A landscape with many peaks, sampled at points; each row gives a point and its height.
From any point a climber steps to the highest of the 2 points nearest to it. It stops when none of these is higher. Distance is the straight distance between rows; heights are no part of it.
J_330 (h 384): [128  71 129 208 148  87 118 137 156 144 128 143 136 166 210 166  82  73
 103  78 160 145 149 121 127 160 101 143 151 114 148 126 113  99 122 141
 154 114 153 169 119 151 120  86 137  92 140 173 117 136 153 176 102  76
 177 163 145 111  77  99 101 130 129 118 117 126]
J_141 (h 267): [173 151  96  70 151 148 127 116 112 118 196 116 112 117  73 144 145  95
 108 120 160  66 109 177  99 148 135 168 144 187 163 151  88  94 115 122
  82 131  82 147 128 109 200  98  97 198 142 116 175 190 141 109 102 153
  76 132 147 164  95 133 138  91 152 112  98 171]
J_313 (h 273): [167 116 109 144 156 106 102 160 129 146 137 119 120 137 190 141 122  66
  92 119 171  90 159 136 106 139  81 174 186 157 179 147 153  79 157 134
 146 100 102 170  86 152 176  92 142 118 136 166 126 149 144 147  51 137
 181 135 163 131  34  87  79  81 147 143 120 130]
J_572 (h 504): [137 114  84 142 132 113 143 120 123 118 109 140 112 149 131 106 114 124
 115 106 140 143 137 162 113 155 160 136 127 100 139 163 128 147 122 137
 134 114 134 150 124 113 104 129 102 134 145 153 130 136 134 147 122 140
 137 150 177 145 111 124 100 130 127 150  95 145]
J_252 (h 191): [121 147 137 114 128 134 109 182 124 114  95 137 135  89 136 127 192 155
 148 138 103 102 146 114 107 133  93 129 160 119 147 133 149 136 127 121
  95 125 144 122 102 161 136 148 115  97 133 148 121 110 132  84 132 161
 161  98 116 138 134 120 121 128 120 155 157  81]
J_27 (h 314): [102  79 138 158 136  98 146 145 119 138  65 141 100 172 139 110  99 172
 144 119  97 180 114 142 171 167 152  79 121  95 101 123 154 168  74  85
 138 100 146 144 144 106 111 126 108 101 161 126  65  79 130 108 168 105
 132 138 157 131 161 139 114 161 134 132 117 119]
J_984 (h 334): [141 184 132  47  89 147 147 130 138 149 159 127 132  68  65 118 181 150
 130 194  97  79  92 123 156  69 131 134 134 169  94 106 142 130 132 141
 167 113  89 119 122 139 149 164 160 141  85  70 152 149  97  90 108 140
 101  92  87 123 133 158 166 106 136 125 123 126]
J_757 (h 292): [159 129 140  99 103 107 113  88 117 132 159 159 123  88  76 123  79 165
 111 117  77 162 117 146 163  70 201 121 102 107 100 110 143 151 128 168
  99 131  61 158 129  52  79 149 122 131  76 136  91 108  48 128 130 130
 155 142 174 169 168 163 122 129 124 124  93 121]
J_663 (h 333): [113 123 146 197 147 117 115 116 144 159 157 126 150 175 220 159  83  83
 113  84 170 154 133  79 110 133  87 154 126 103 140 117 159 109 160 182
 147 134 169 104 107 158  84  83 152  68 119 178 113 144 129 199 133  62
 177 159 127 124  94  94 120 134 121  99 125 106]
J_129 (h 238): [140 146 116 135 125 139 132 110 155 155 178 127 118 148 114 125  63  85
  96 156 140 119  98 140 160 118 121 123 158 114 100 136 119  92 167 107
 191  83 108 120 137 136 125 101 167 144 129 108 140 139 172 150  76 102
 111 162 153  89 111 164 134 104 123 136  76 163]
J_408 (h 297): [ 80  82 151 174 152 132 153 138 130 124  96 105 163 179 166 130 135 108
 166 125 120 157 118 126 132 158 127 101  86 125 113 117 114 127  80 102
 120 160 173 100 152 129 151 101 111 146 194 125 147 124 193 135 178 109
  78 111  75  90 133 104 160 178 118  96 158 128]
J_518 (h 630): [108  72 167 137 119 115 174 134 131 106  32 127 153 111 112 111 177 188
 192 168  78 156 107 131 166 134 152 102  77 154 108  97  84 161  80  70
 133 157 127 132 134  84 132 166 119 148 150  72 103  85 117  71 154 137
  97  56  87 105 182 143 153 192 139 116 192 123]
J_186 (h 233): [ 97  97  94 144 139 115 123 168 128 149  96  94 130 219 201 109 120  82
 126 156 142 128 122 143 125 200 102 101 153 118 123 171 130 112  81  91
 135  94 141 136 137 166 195  77 138 133 213 124 151 147 215 125 145 114
  98 140 133  95  82 108 115 135 144 154  97 124]
J_333 (h 596): [137 124 115 162 122 139 141  78 165 147 146 145 136 107 162 113  84 101
 123 134 147 135 175 122 126  90 134 160 106 122 148 125 123 133 198 126
 172  85 130 133 143 129  48 139 174 133  74 133 112 117 130 188  59 175
 185 158 145 100 153 115 115 114 119 148 108 136]
J_539 (h 422): [146 159 109  83 109 174 118  88 121 133 181 146 124 132  69 153  78 126
 104 138 129 124  94 128 117 123 149 114 105  99 108 128 122 135 164 143
  90 151 124 103 181  94 105 105 113 155 107 131 140 152  95 141 161 123
  68 176 125 136 182 167 148 132 122 115  80 145]
J_42 (h 419): [136 170  84  90 122 175 133  84 138 122 164 118 108 136  86 146 112 132
 124 133 164 113 121 136 107 125 141 127  92  79 144 152 130 138 203 120
 102 107 154  96 165 123  87 144 137 158 126 133 150 153 120 159 139 173
 100 176 126 108 159 158 148 113 124 136  90 145]
J_778 (h 203): [129 143 161 126 122 123 138 152 120 104  71 147 142  59 120 133 190 170
 162 127  89 129 134 121 114  94 118 110 148 132 137  93 130 154 121 135
 112 124 122 129 103 125 103 177 123  89 100 131  80  76  98  64 141 161
 167  84 113 144 165 135 124 138 120 129 175  88]
J_642 (h 375): [ 75 144 151 197 118 155 154  84 165 167 146  94 170 200 176 147  65  78
 146 121 136 163 128  79 121 124 122 120  84  83  95 109 125 116 156 124
 168 153 192  77 165 156 103  84 164 101 128 133 157 132 153 206 148  62
 108 191  87  81 134 105 147 154 111  96 124 146]
J_995 (h 565): [175 137 103 143 139 101 123 101 154  76 129 140 125  85 110 152 107 144
 132 105 135 118 152 169 111 139 161 140 124  98 182 153  98 159 182 131
  56 141 134 137 154  88  70 161 120 163  99 172 122 103  85 152  99 192
 135 152 150 106 184 141 122 120 117 139 109 144]
J_364 (h 567): [146 124 103 152 187 147 108 109 116 115 115 122 132 151 146 157 100 101
 129  81 170 113 148 133  79 160 131 150 111 121 196 171 110 128 154 161
  49 168 175 107 152 121 112 108 102 148 144 180 154 144 116 172 164 145
 121 165 120 137 134  81 125 147 128 114 122 127]
J_356 (h 331): [ 87  81 140 206 192 119 132 131 134 134  88  98 170 144 194 172 114 101
 158 130 125 137 133 101 144 149 128 135 117 131 151  90 116 115 130 102
  78 173 183 100 151 128 139  98 141 147 165 146 144 103 158 132 174  93
  78 139  83  53 153 110 162 173 105  98 176 129]
J_722 (h 274): [144 115 138 153 133  95 121 126 132 146 142 150 138  92 139 117 127  85
 109 115 141 108 159 159 138 115 127 145 177 176 145 124 113 107 115 138
 176 113  79 181  89 121 164 124 157 140  93 104 122 119 150 146  38 125
 174 120 158 144  77 102  95  89 146 127 150 158]
J_786 (h 243): [155 100 116 170 155  84 129 141 147 121 112 120 138 111 179 146 127  68
 121 119 163 102 169 156 123 149  94 175 178 181 178 137  99 104 121 112
 139 122  88 169 106 143 166 115 171 144 150 142 136 125 155 123  34 138
 160 140 154 108  80 102  91 100 140 146 135 153]
J_310 (h 521): [ 99 125 124 101 110 132 134 164  92 125  77 113 110 159 119  96 180 196
 151 168  79 156 101 120 160 145 130  65 130 102  70 135 167 136  86  75
 158 103 142 124 139 135 149 138 119 115 151  85  95 107 132  55 187 113
 115 100 158 128 151 151 124 146 133 151 135 112]
J_600 (h 330): [131 144 135  86 101 150 148 130 125 141 149 119 112  96  83 102 179 132
 135 140 139  85 140 136  99 104 121 158 123 196 127 128  95 118  91 133
 137 146  83 145 100 127 179 141 124 173 109  99 171 167 126 139  82 153
 114 101 123 173  86  98 139  96 153 104 146 140]
J_874 (h 555): [119 120 169 193 141 112 127 104 143 123  90 161 169  84 186 174 126 138
 173 100  91 142 157 100 151 109 117 119 137 120 141  68 105 155 165 128
 144 135 151 124 114 137  51 146 154  76  99 131  90  51 117 121 113 102
 197 116  99 115 172 148 120 155 106 121 206 102]
J_291 (h 175): [153 195  88  65  97 173  89 121 131 140 184 104 107  91  69 153 126 132
  96 199 125  88 104 114 172 120 115 128 151 102 108 122 131 113 217 110
 110  86 123  94 151 144 101 151 162 145 110  99 145 130 108  87 145 136
  82 160 120  91 164 194 162 107 120 164  76 122]
J_387 (h 420): [135 152  90 106 149 170 129 106 143 108 132 109 115 135 156 109 158 124
 131 117 205  90 189 136  35 131  99 187  97 132 194 185 106 117 160 134
  68 161 168 113 126 163 122 133 115 176 140 185 159 168 138 204 103 214
 133 142 117 143 111  78 122 106 135 143 120 137]
J_377 (h 250): [148 108 164 158 131  92 149 113 157 138 169 173 130  92 117 141 122  98
 121 103 114 136 170 175 132  79 128 145 138 196 126  99  67 106 116 169
 131 140  54 175  98 101 123 151 131 164  80  92 117 111 118 166  25 133
 177 104 152 162 114 107 104 101 146  97 179 156]
J_920 (h 150): [149 168 116  67 118 131 104 122 116 114 156 111 127  90  67 138 140 166
 117 174  83 115  66 120 170 111 132 104 158 125 103 103 137 124 167 115
 115 120  96 103 157 111 129 148 121 132 117  98 131 110  89  44 154 125
  80 130 125 114 165 197 152 130 117 131 105 112]
J_131 (h 439): [154  87 120 197 162  82 112 139 137 121 126 161 100 138 180 139  82  98
 107  72 167 144 145 166 137 177 141 122 165 110 169 169 128 139 126 148
 136 120 119 167 119 121 112 125 104 120 139 166 115 109 139 147  86 122
 174 138 174 146  91 113  86 124 139 141 107 126]
J_720 (h 67): [162 134 178  96 149 114 102 172  80 124 159 173 125  80 109 147 164 148
 129  66 115 108 119 126 101 102 126 135 114 162 149 107 133 118  91 204
  62 156 118 141  94 114 159 147  66  90 110 142 103 154  85 137 150 126
 142  88 119 211 109 103 115 119 140  83 176 101]
J_578 (h 145): [126 135 135 118 166 147 105 160 100 119 102 101 158 103 124 174 179 137
 148 175 102  98 110 114 151 133 104 124 149 141 145 100 123 123 125 115
  70 156 158  99 136 130 170 130 126 121 163 122 136 115 133  61 190 117
  79  95  64 102 164 149 169 154 114 122 168 108]
J_233 (h 204): [149 163 119 111 123 153 105 113 149 145 177 126  97 129 103 152  82 115
  93 152 102 123  88 110 164 113 128 108 146  95 105 119 148 109 210  99
 167  85 116 110 139 139 107 122 153 128 113 116 131 115 116 107 124 105
 115 156 128  91 150 187 155 124 110 147  81 138]
J_202 (h 48): [140 155 201 118 122 132 120 158  95 132 123 135 125 104 152 133 179 140
 139  81 140  89 148  89  64 108  97 169 118 163 154  96 117 117  89 198
  69 178 144 141  76 146 146 129  93  73 117 151 109 139  88 151 139 134
 189  79  78 199 103  82 112 124 159  80 208  95]
J_195 (h 714): [ 90 107 176 152 117 124 174 114 153 128  55 121 160 113 124 124 148 171
 189 140  95 155 137 114 121 118 131 103  71 144  95  92 106 162 113 104
 155 153 158 111 146 112  91 156 137 109 115  85 101  80 122 107 143 131
 140  95  98 111 190 135 168 168 112  96 191 133]
J_38 (h 571): [104 133 133 138 121 151 154 119 131 146 118 123 117 172 127 104 104 141
 144 125 110 160 116 121 149 136 152 104  84 100  85 150 142 140 108 144
 171 131 149 106 125 132 119 133 121 112 117 114 135 129 141 163 154 104
 121 155 126 120 141 126 138 144 121 143 104 121]
J_184 (h 564): [108 153  96 107  90 169 158  89 157 137 162 111 113 199  61 112  67 129
 111 149 143 152  80 126 151 144 171  78  72  89  79 142 134 136 127 100
 172 124 133 102 190  99 103 100 127 161 153 100 131 148 121 162 170 111
  64 186 131 108 155 182 155 135 131 128  55 157]
J_48 (h 735): [132 118 103 148  99 143 146  83 156 120 174 147  82 107 113  72  92  99
 105 107 169 138 170 148 107 106 163 161  95  98 147 159 131 157 171 149
 163  89 118 134 117 102  57 162 146 149  78 152 121 145 119 214  73 182
 177 137 163 134 121 119 115 101 130 140  81 155]
J_696 (h 309): [157 145 106  90 128 134 124 129 121 120 180 129  99 108 113 116 129  97
  93 118 167  70 155 155  83 133 112 168 146 152 163 137 114 116 156 143
 112 116  94 150 123 118 159 129 112 170 109 148 153 173 144 152  78 174
 117 145 151 156  84 105 124  88 129 125  91 150]
J_474 (h 483): [127 143  91 112 103 140 161  75 165  91 130 129 110 102  89  93 114 163
 126 131 133 143 141 150 118 123 167 131 100 110 139 145 105 160 160 118
 119 126 125 123 161  98  64 171 132 149 109 137 126 124 115 146 129 183
 118 134 142 122 170 156 133 126 129 147  97 143]
J_389 (h 482): [124 147 134 112 100 145 129 137 118 151 145 127 147 142 126 119 132 136
 121 126 112 135  92  99 140 109 113 122 112 124  79 132 137 115 113 154
 194 139 122 114 128 154 158 113 147 107 128  84 148 142 145 133 135  99
 109 124 103 135 114 118 144 128 120 102 135 135]
J_232 (h 368): [153 159 171 104 115 123 101 127 119 166 192 136 142 121 111 140 103 111
  89 151 132 118 100 104 166  88 125 136 154 163  85  82 142  84 117 188
 196 120  86 133  95 130 162  90 157 117  90  67 107 155 126 151  96  60
 137 114 117 162  85 138 146  88 136  97 144 134]
J_363 (h 30): [114 140 157  99 120 115 122 188 122 124 113 136 128  89 175 111 207 158
 135  84 164  99 161 103  63 124  78 161 145 139 165 146 150 125  88 177
 101 144 142 136  50 176 166 126  97  82 147 159 122 127 116 138 105 177
 193  66  93 174  81  80  99 103 159 129 184  92]
J_729 (h 385): [128 167 140  60  84 155 144 137 128 165 168 120 107  98  88  79 191 148
 104 168 127 109 125 114 121  75 127 135 107 158 110 124 152 132 117 155
 189 117  81 116 103 145 156 137 157 123 101  83 149 173 122 125  96 151
 142  92 123 158  89 124 145  83 150 126 129 130]
J_901 (h 427): [ 71 139 147 181 113 168 184  74 154 146 105 103 169 194 129 125  95 106
 183 128 119 170 125  96 112 118 141 113  67 112  86 129  92 130 110  95
 181 172 177  71 165 137 112 112 138 134 136  98 167 130 157 186 138  92
 115 144  89  79 144 105 171 170 123  99 142 157]
J_237 (h 484): [114 137 103 143 135 175 140 100 118 124 128 111 131 195 161 112 134 103
 135  99 190 124 168 130  29 156 121 150  73 115 179 183 121 136 140 137
  86 168 199 108 150 165 104 130 131 151 143 177 163 182 143 208 147 169
 131 163 106 140 115  76 119 137 124 120 122 137]
J_90 (h 290): [140 135 153 133 107 119 149 100 120 130 153 153 139  83 108 122 133 103
 125  97 138 100 162 142  87  73 117 166 117 193 134 111  84 122 105 138
 124 158  97 161 109 117 150 146 107 170  86 112 162 147 112 161  63 136
 137 117 132 174 100  83 131 107 152  89 176 162]
J_82 (h 578): [126 120  64 133 127 140 143  98 130  96 142 124 100 185 106  93  68 154
 108  97 159 156 120 152 125 169 166  99 107  86 136 183 146 141 106 102
 119 125 147 126 139 103 117 117  89 152 167 149 124 153 128 156 183 132
 120 163 180 139 130 145  98 135 134 155  70 167]
J_379 (h 327): [100 131 156 187 151 126 105 105 141 158 168 116 171 186 200 184  58  76
 130 105 142 157 118  84 141 134  99 126 119 105 109 104 146 104 139 158
 154 164 169  78 142 161 108  67 150  71 110 159 130 145 148 181 167  39
 132 177  92  99 131 101 151 146  89  86 119 109]
J_308 (h 426): [131  71 151 235 175  79 119  98 158 114 116 137 165 122 202 198  56  69
 131  71 140 159 164 125 145 150 128 144 137 142 162 101 100 103 154 125
  91 148 157 146 137 113  84 107 138 128 139 151 131  88 137 154 116  69
 145 155 120 109 156 111 117 160 109 107 157 116]
J_263 (h 317): [134 145 152 120 111 106 122 114 153 167 187 118 144 122 120 131 103  95
  94 156 116 117 127 147 166 108 113 131 172 167 106  95 130 106 123 151
 218 100  62 167 102 128 160 105 165 140  88  83 111 133 144 134  39  79
 153 125 134 122  73 141 121  87 145 126 126 155]
J_446 (h 276): [124 132 142 120 110 122 141 135 161 154 164 130 131 130  91 121  91 100
  95 168 118 127  99 153 192 122 145 127 147 149  73 124 102  94 109 103
 220  98  73 151 136 103 161  92 167 157 117  62 135 128 152 125  56  78
  96 133 145 107  90 157 134 116 134 118 112 171]
J_856 (h 485): [142  78 167 224 167  87  90 121 132 101  98 164 154  92 200 194  94 120
 138  60 117 155 156 123 144 142 120 135 150 136 154  75 111 121 143 154
  83 154 143 140 113 105  70 147 130  79 128 153  85  67 107 130 115  76
 171 132 125 133 167 110 105 157 115 122 205 112]
J_830 (h 234): [189 143 107  88 133 142 108 111 128 133 201 121 116 111  76 156  86  87
  88 119 141  89 100 161 121 133 136 152 142 159 147 127  83 103 147 117
 102 128  99 151 169 109 176  88 131 193 128 104 162 159 144 140 121 115
  72 150 126 139 120 153 161 103 134 113  97 171]
J_108 (h 686): [ 93 130 108 145 116 148 176  86 146 128 131 116 121 215  99  96  74 149
 145 111 139 175 118 123 139 145 173  85  73  84  98 154 138 166 119 114
 159 131 173 114 152 116  90 110 100 134 141 129 126 151 135 175 176 131
 111 168 166 126 153 133 125 148 136 131  76 150]
J_513 (h 464): [140 128 114 109 135 117  84 174 101 137 124 142  85 138 139 116 147 173
  90 145  98 155 108 114 156 119 130  96 162  63 111 137 219 135 151 166
 127  70 124 124  90 134 103 141 111  52 124 173  83 113 106  82 179 126
 174 127 180 146 136 155  91 114 136 178  89  81]
J_909 (h 85): [140 122 167  88 136 107 102 179  81 101 114 159 142  60 113 155 201 165
 150 103 100  99 106 123 114 127 129 143 155 161 123  88 123 132  73 168
  60 158  96 144  94 106 167 150  90 106 108 127 103 125  98  64 154 124
 132  53 102 178 131 134 131 126 141 103 203  95]
J_75 (h 199): [155 153 102 135 145 136 107  98 148 141 202 112 125 136  91 168  46  71
  98 125 148 110 102 125 140 138 121 128 120 123 109 126 102  78 187  95
 127 141 114 130 172 120 140  86 146 164 138 124 145 153 140 162 113  92
  75 197 132  86 131 163 163 122 114 119  76 173]
J_599 (h 429): [ 98 120 138 158 106 124 170 144 127 141  83 134 132 157 160  84 149 152
 160  95 140 155 150 118  95 128 116 105  83 114 119 154 147 161  87 154
 145 149 157 122  91 156 116 131 119  87 126 152 120 143 120 159 139 146
 165 114 114 148 109  82 112 130 138 112 148 105]
J_529 (h 253): [144 121 156 115 108  74 116 120 120 116 123 175 137  50  99 141 131 166
 125 121  76 151 120 120 156  63 184 111 125 131 105  88 139 162 132 144
 106 122  66 159 123  78  83 180 130 105  83 128  92  73  52  87 118 136
 177  98 153 157 177 153 111 139 111 115 143  88]
J_93 (h 264): [ 95  97 123 142 140 140 146 138 116 127 104  97 134 190 157 103 129 105
 148 123 146 142 121 139 105 178 126 119 118 135 127 165  94 123  84  94
 126 162 157 112 155 151 168 103 110 157 195 134 178 151 178 142 149 125
  89 146 115 105 117  96 123 152 140 138 119 143]
J_444 (h 673): [161 107 101 184 185 114 123 109 135  82 109 123 145 110 166 171 107 118
 116  87 166 113 169 148  97 158 145 140 141 118 214 139  96 133 195 133
  48 148 173 132 155 112  83 144 106 161 123 206 125 105 105 143 133 170
 150 161 136 117 163 106 119 152 111 143 129 136]
J_723 (h 421): [135 180 160  76  98 146 112 154 124 162 166 101 159 105 125 134 137 115
 128 161 129  83 101  91 144  83  80 160 152 133  81 102 138  96 101 165
 185 132 110 113 107 162 175  84 171 111 121  83 125 163 119 112  96  67
 117 112  93 128  83 115 147  92 124  89 137 138]
J_844 (h 115): [134 115 143 111 125 114 109 138 123 106  96 113 182  55 102 153 187 140
 158 153  90  95 111 123 147 117 124 146 132 208 137  86  62 131  98 107
  77 183 103 117 155  96 170 153 110 184 125  78 153 119 105  46 138 137
  69  74  57 101 156 143 161 170 130  91 202 132]
J_413 (h 164): [ 95 116 144 113 162 151  93 166  92 120  96  98 145 183 132 172 156 130
 131 157  84 141  86 121 159 149 119  96 132 111 113 113 145 105  98 100
 101 139 167  92 159 140 164 111 113 101 171 107 125 110 151  67 226  85
  69  99  71  87 148 135 172 168 100 119 143  99]
J_947 (h 629): [102 131 162 198 129 136 138 106 142 128  49 130 170  99 155 147 133 158
 183 138  83 173 143 107 151 111 120 117 108 117 118  94 141 157 160  99
 121 137 181  98 136 140  74 151 154 101 108 118  99  45 126  92 149 128
 153 126  99  77 207 132 153 169  97 122 167 104]
J_598 (h 100): [133 101 154 100 134  99 107 172  98 119 110 132 150  68 122 149 193 136
 154 137 112  93 119 132 126 134 104 159 156 190 134  94  94 115  70 133
  87 169  93 152 125 114 188 134 135 142 143 112 140 106 124  54 120 113
  96  64  91 147 112 138 149 141 146 124 205 120]
J_818 (h 271): [152 160  87  73 119 114 129 143 153 117 130  96 103  97  89 115 174 116
 107 182 145  82 135 159 123 111 107 158 190 160 137 127 115 117 134  93
 130  90  80 145 116 137 162 147 157 167 112 112 159 129 158  81  49 192
 111 104 145 121 102 141 116  80 137 159 120 154]
J_898 (h 576): [155 140 123 160 131 119 126 116 132 127 129 149 127  87 136 143 114 127
 112 113 138 134 141 133 130  99 125 141 147 135 150 123 134 130 169 146
 139 122 117 147 120 129  85 147 146 111  98 148 120  99 108 143  97 145
 165 139 137 120 142 123 119 109 106 140 141 118]
J_251 (h 358): [139 155 110 108 120 138 137 128 119 130 148 110 119 121 148 109 159  93
 117 135 182  81 168 123  75 115  80 185 129 148 179 154 139 106 153 159
 110 128 127 131  90 155 154 111 145 158 125 174 148 171 130 176  85 169
 157 130 131 158  81  66 123  86 130 129 116 140]
J_963 (h 374): [102  78 160 225 181 116 121 114 116 114 109 142 161 126 186 178  94 102
 143  72 140 166 151 101 128 149 138 126 100 128 165 100 118 137 142 148
  78 185 192 107 135 126  97 117 116 103 149 173 122 105 120 160 176  94
 122 134  88 101 154  99 131 178  99  76 178 124]
J_968 (h 452): [125 169 127  63 104 162 125 135 109 132 165 150 114 114  90  94 160 147
 115 132 130 109 126 104 104  96 122 145 108 119 111 144 155 136 129 180
 143 113 108 128  96 139 127 144 138 108 100 135 148 169 113 158 143 147
 141 115 133 170  99 103 121  96 141 139 107 114]
J_733 (h 481): [ 99 112 158 159 108 140 161  87 158 142 113 129 159 183 135 124  71 116
 146 131  95 164 102 106 156 125 146 103  93 114  75 117  99 125 104 112
 198 138 138 114 174 119 115  98 139 119 144  91 135 117 149 159 142  61
  80 152 111  99 144 135 164 162 121 121 126 160]
J_579 (h 533): [115 134 112  87 109 112 116 160  92 143 108 129  82 171 124  94 151 179
 115 155  95 168  97 110 177 150 145  77 131  68  76 147 206 146 110 101
 160  73 131 141 111 145 139 129 101  69 155 144  78 125 134  74 193 118
 146 121 171 140 128 158  95 129 121 185  81  87]
J_369 (h 572): [ 79  94 143 116  97 109 176 156 129 124  40 121 123 127 106  77 187 191
 196 169  90 162 102 129 151 136 133  77 116 147  88 115 128 154  65  62
 162 121 121 126 133 113 145 152 127 135 145  80 113  92 145  50 139 130
 100  81 131 106 148 158 145 157 138 142 170 112]
J_785 (h 242): [144 148  81  95 137 124 100 164 133 105 105 102 104 130 146 121 173 111
 114 158 153  82 151 146 120 143  91 148 222 142 163 156 129  91 145  80
 113  86 108 158 112 175 181 115 129 152 160 135 171 146 175  65  80 163
 116 128 146 105  92 134  87 110 125 188 112 142]
J_411 (h 339): [127 155 118  87  85 138 113  87 114 124 162 153 109 109  70  92  92 172
 114 148  99 147 111 110 148  76 199  93  94  86  85 129 177 157 120 142
 139 111 103 118 141  90  87 152 126 120 100 128  98 135  69 126 172 134
 134 142 156 171 140 181 133 135 123 148  80 115]
J_73 (h 218): [133 142  97  87 134 132 117 168 114 121 113 116 116 135 142 117 179 123
 106 141 138 107 149 125 108 143 104 150 167 122 156 155 152 114 145 122
 120 105 119 145 101 162 145 140 119 113 153 151 155 146 152 105 109 163
 152 128 133 138  81 108  89 118 134 182 110 108]
J_766 (h 382): [ 76  90 138 133 124 132 154 182 118 126  66 127 112 191 170  67 169 153
 160 106 137 173 140 131 118 162 123  86 112  77 111 157 166 165  78 110
 151 125 162 114  94 171 128 135 106  78 168 127 118 122 164 134 161 142
 156  99 129 125 107 108  97 152 143 144 142  99]
J_935 (h 311): [144 134  88 118 155 134  98 144 114 117 129 106 132 140 201 148 144  77
 109 121 202  88 169 120  70 141  65 191 150 139 206 178 133  83 166 148
 113 102 130 134 125 171 151 112 146 131 119 187 139 161 124 164  86 162
 158 145 143 131  52  91  88  96 128 150  94 111]
J_191 (h 185): [ 88 110 129 113 147 138  88 175  75 115 118 105 102 231 156 144 145 123
 117 166 103 157  92 131 160 187 108  77 137 101  86 131 145 120  94  89
 108 111 176  97 143 158 176  82  82 112 200 116 126 135 177  86 234  85
  67 127 108  93 154 136 125 147 104 143 100  98]
J_580 (h 225): [144 113 146 152 118 108 134 118 129  89  92 154 153  61  99 129 141 186
 154 122 102 148 155 130 138 100 142 104 123 136 139  99 137 180 140 146
  87 139 133 131 122 107  58 187 127  97  79 137  91  65  59 108 112 158
 175 116 145 140 184 144 126 141 107 135 165  97]
J_216 (h 299): [140 171 120  80 101 128 141 149 145 123 121 112 128  50  78 132 191 129
 126 187 101  74 134 125 136  91 105 149 190 166 129 117 103 119 139 118
 129 117 111 119 122 134 154 151 153 131 100 102 153 129 112  69  86 154
 105  79 124 115 117 151 138  91 125 152 134 133]
J_135 (h 590): [124 110 106 138  95 143 161 103 142 132 156 143  97 129 125  65 110 124
 117 104 185 125 177 151  72 112 162 141  79 123 152 182 119 149 119 167
 137 130 120 138 102 123 107 155 125 164 104 158 151 172 119 222  91 178
 160 153 172 166  86  82 105  94 163 118  99 153]
J_410 (h 488): [143 148 103 109 127 145 130  72 140 120 178 121 110 143  48 136  63 108
 102 137 137 132  80 142 144 138 163 103  90 106  96 146 100 114 162  81
 143 120 117 123 188  91 108 111 133 175 130  90 117 139 121 128 136 113
  66 171 149 113 151 210 145 121 132 117  68 171]
J_691 (h 495): [112 117 121 129  91 136 179 130 139 138 107 139 100 162 137  47 160 141
 149  99 166 132 174 137  51 137 136 131  77 129 131 181 127 164  80 146
 151 148 150 141  93 140 122 147 105 128 128 146 155 170 131 204 108 178
 172 127 131 165  78  65 121 129 159 119 134 136]
J_640 (h 283): [101  51 116 187 160  98 130 126 135 123  54 131 128 164 135 134  78 188
 163 125  86 192 121 147 183 188 132  97 123  93 133 115 164 167 129  41
 106 103 176 144 148 122  72 125 124 117 150 141  69  58 140 105 190 113
 136 142 161 100 192 138 138 144  99 153 133 107]
J_888 (h 131): [129 156 126  70  96 120 139 127 124 135 136 112 118 110  66 108 158 175
 133 187  80 116  59 115 178 110 127  94 134 143  75 110 129 120 108  94
 179 108  96 125 159 113 163 140 126 164 134  51 137 120 115  29 162 109
  66  93 112 123 145 198 156 148 118 127 117 129]
J_986 (h 396): [138 138  99  75 134 134  89 125  94 111 143 138 100 147  98 103 105 168
 112 132 108 143 108 110 138 118 161 102 138  67 124 151 205 151 150 138
  94  95 118 107 135 105 100 149 108  94 114 159 103 144  90 104 206 152
 144 155 173 170 159 147 115 130 111 168  59 104]
J_730 (h 345): [ 98  70 131 148 141  98 139 179 112 140  64 136  93 173 178  84 136 160
 149 106 110 160 128 164 145 193 149  98 135 106 122 143 157 159  59  85
 126 124 145 139 125 127 150 135  95 111 191 137  96 105 172  96 157 110
 119 109 151 113 118 126  98 155 171 151 150 116]
J_428 (h 208): [ 97 117 113 111 138 128 103 169 106 130 113 124  95 219 144 120 122 121
 100 162 118 151  92 136 157 191 119  91 161 111  84 143 153 123  91  79
 166  89 138 133 146 162 187 101 117 124 206 105 142 134 201  79 168  91
 106 118 156  98 106 144 118 129 136 161  89 121]
J_507 (h 672): [176 120 134 117 136 108 115 157 116 135 137 147 111  97 128 132 131 115
  99 106 136 130 125 118 152 127 130 144 182 124 148 116 164 110 140 167
 142 102 101 142  98 131 143 124 131  88 123 145 113 108 114 124 108 117
 142 118 142 150 123 129 103 105 118 128 129 119]
J_825 (h 129): [137 152 139  94 141 170 112 140 102  83  98 101 186  80  71 176 205 161
 172 162 100  95 127 123 109 126 112 152 138 175 141 108  89 131 130 118
  49 178 138  86 152 129 149 157 113 164 122 107 154 135 112  45 175 156
  66  80  52 109 170 140 169 157 103 111 181 106]
J_31 (h 551): [147 118 114  98 109 117 114 123 115 139 170 155  88  90  96 111 143 132
  91 117 128 126 124 154 124 100 155 143 124 138 151 123 150 148 128 185
 117 102  78 163  85 101 151 152 107 120  98 146 120 148 103 144 123 153
 155 120 168 186 107 135 105  92 146 131 106 131]

Where does a climber stop that starts at each point below?
J_909 | J_195
J_27 | J_48
J_356 | J_195
J_363 | J_507
J_778 | J_579
J_377 | J_507
J_291 | J_108

Call two points neighbours if one is among the 2 nearest of the other. Go from one point of each pair to the other, from neighbour to neighbour, staying as high as possible. Name the lowest point that can't be avoided.
J_195 / J_579 | J_310
J_444 / J_108 | J_42
J_507 / J_48 | J_898
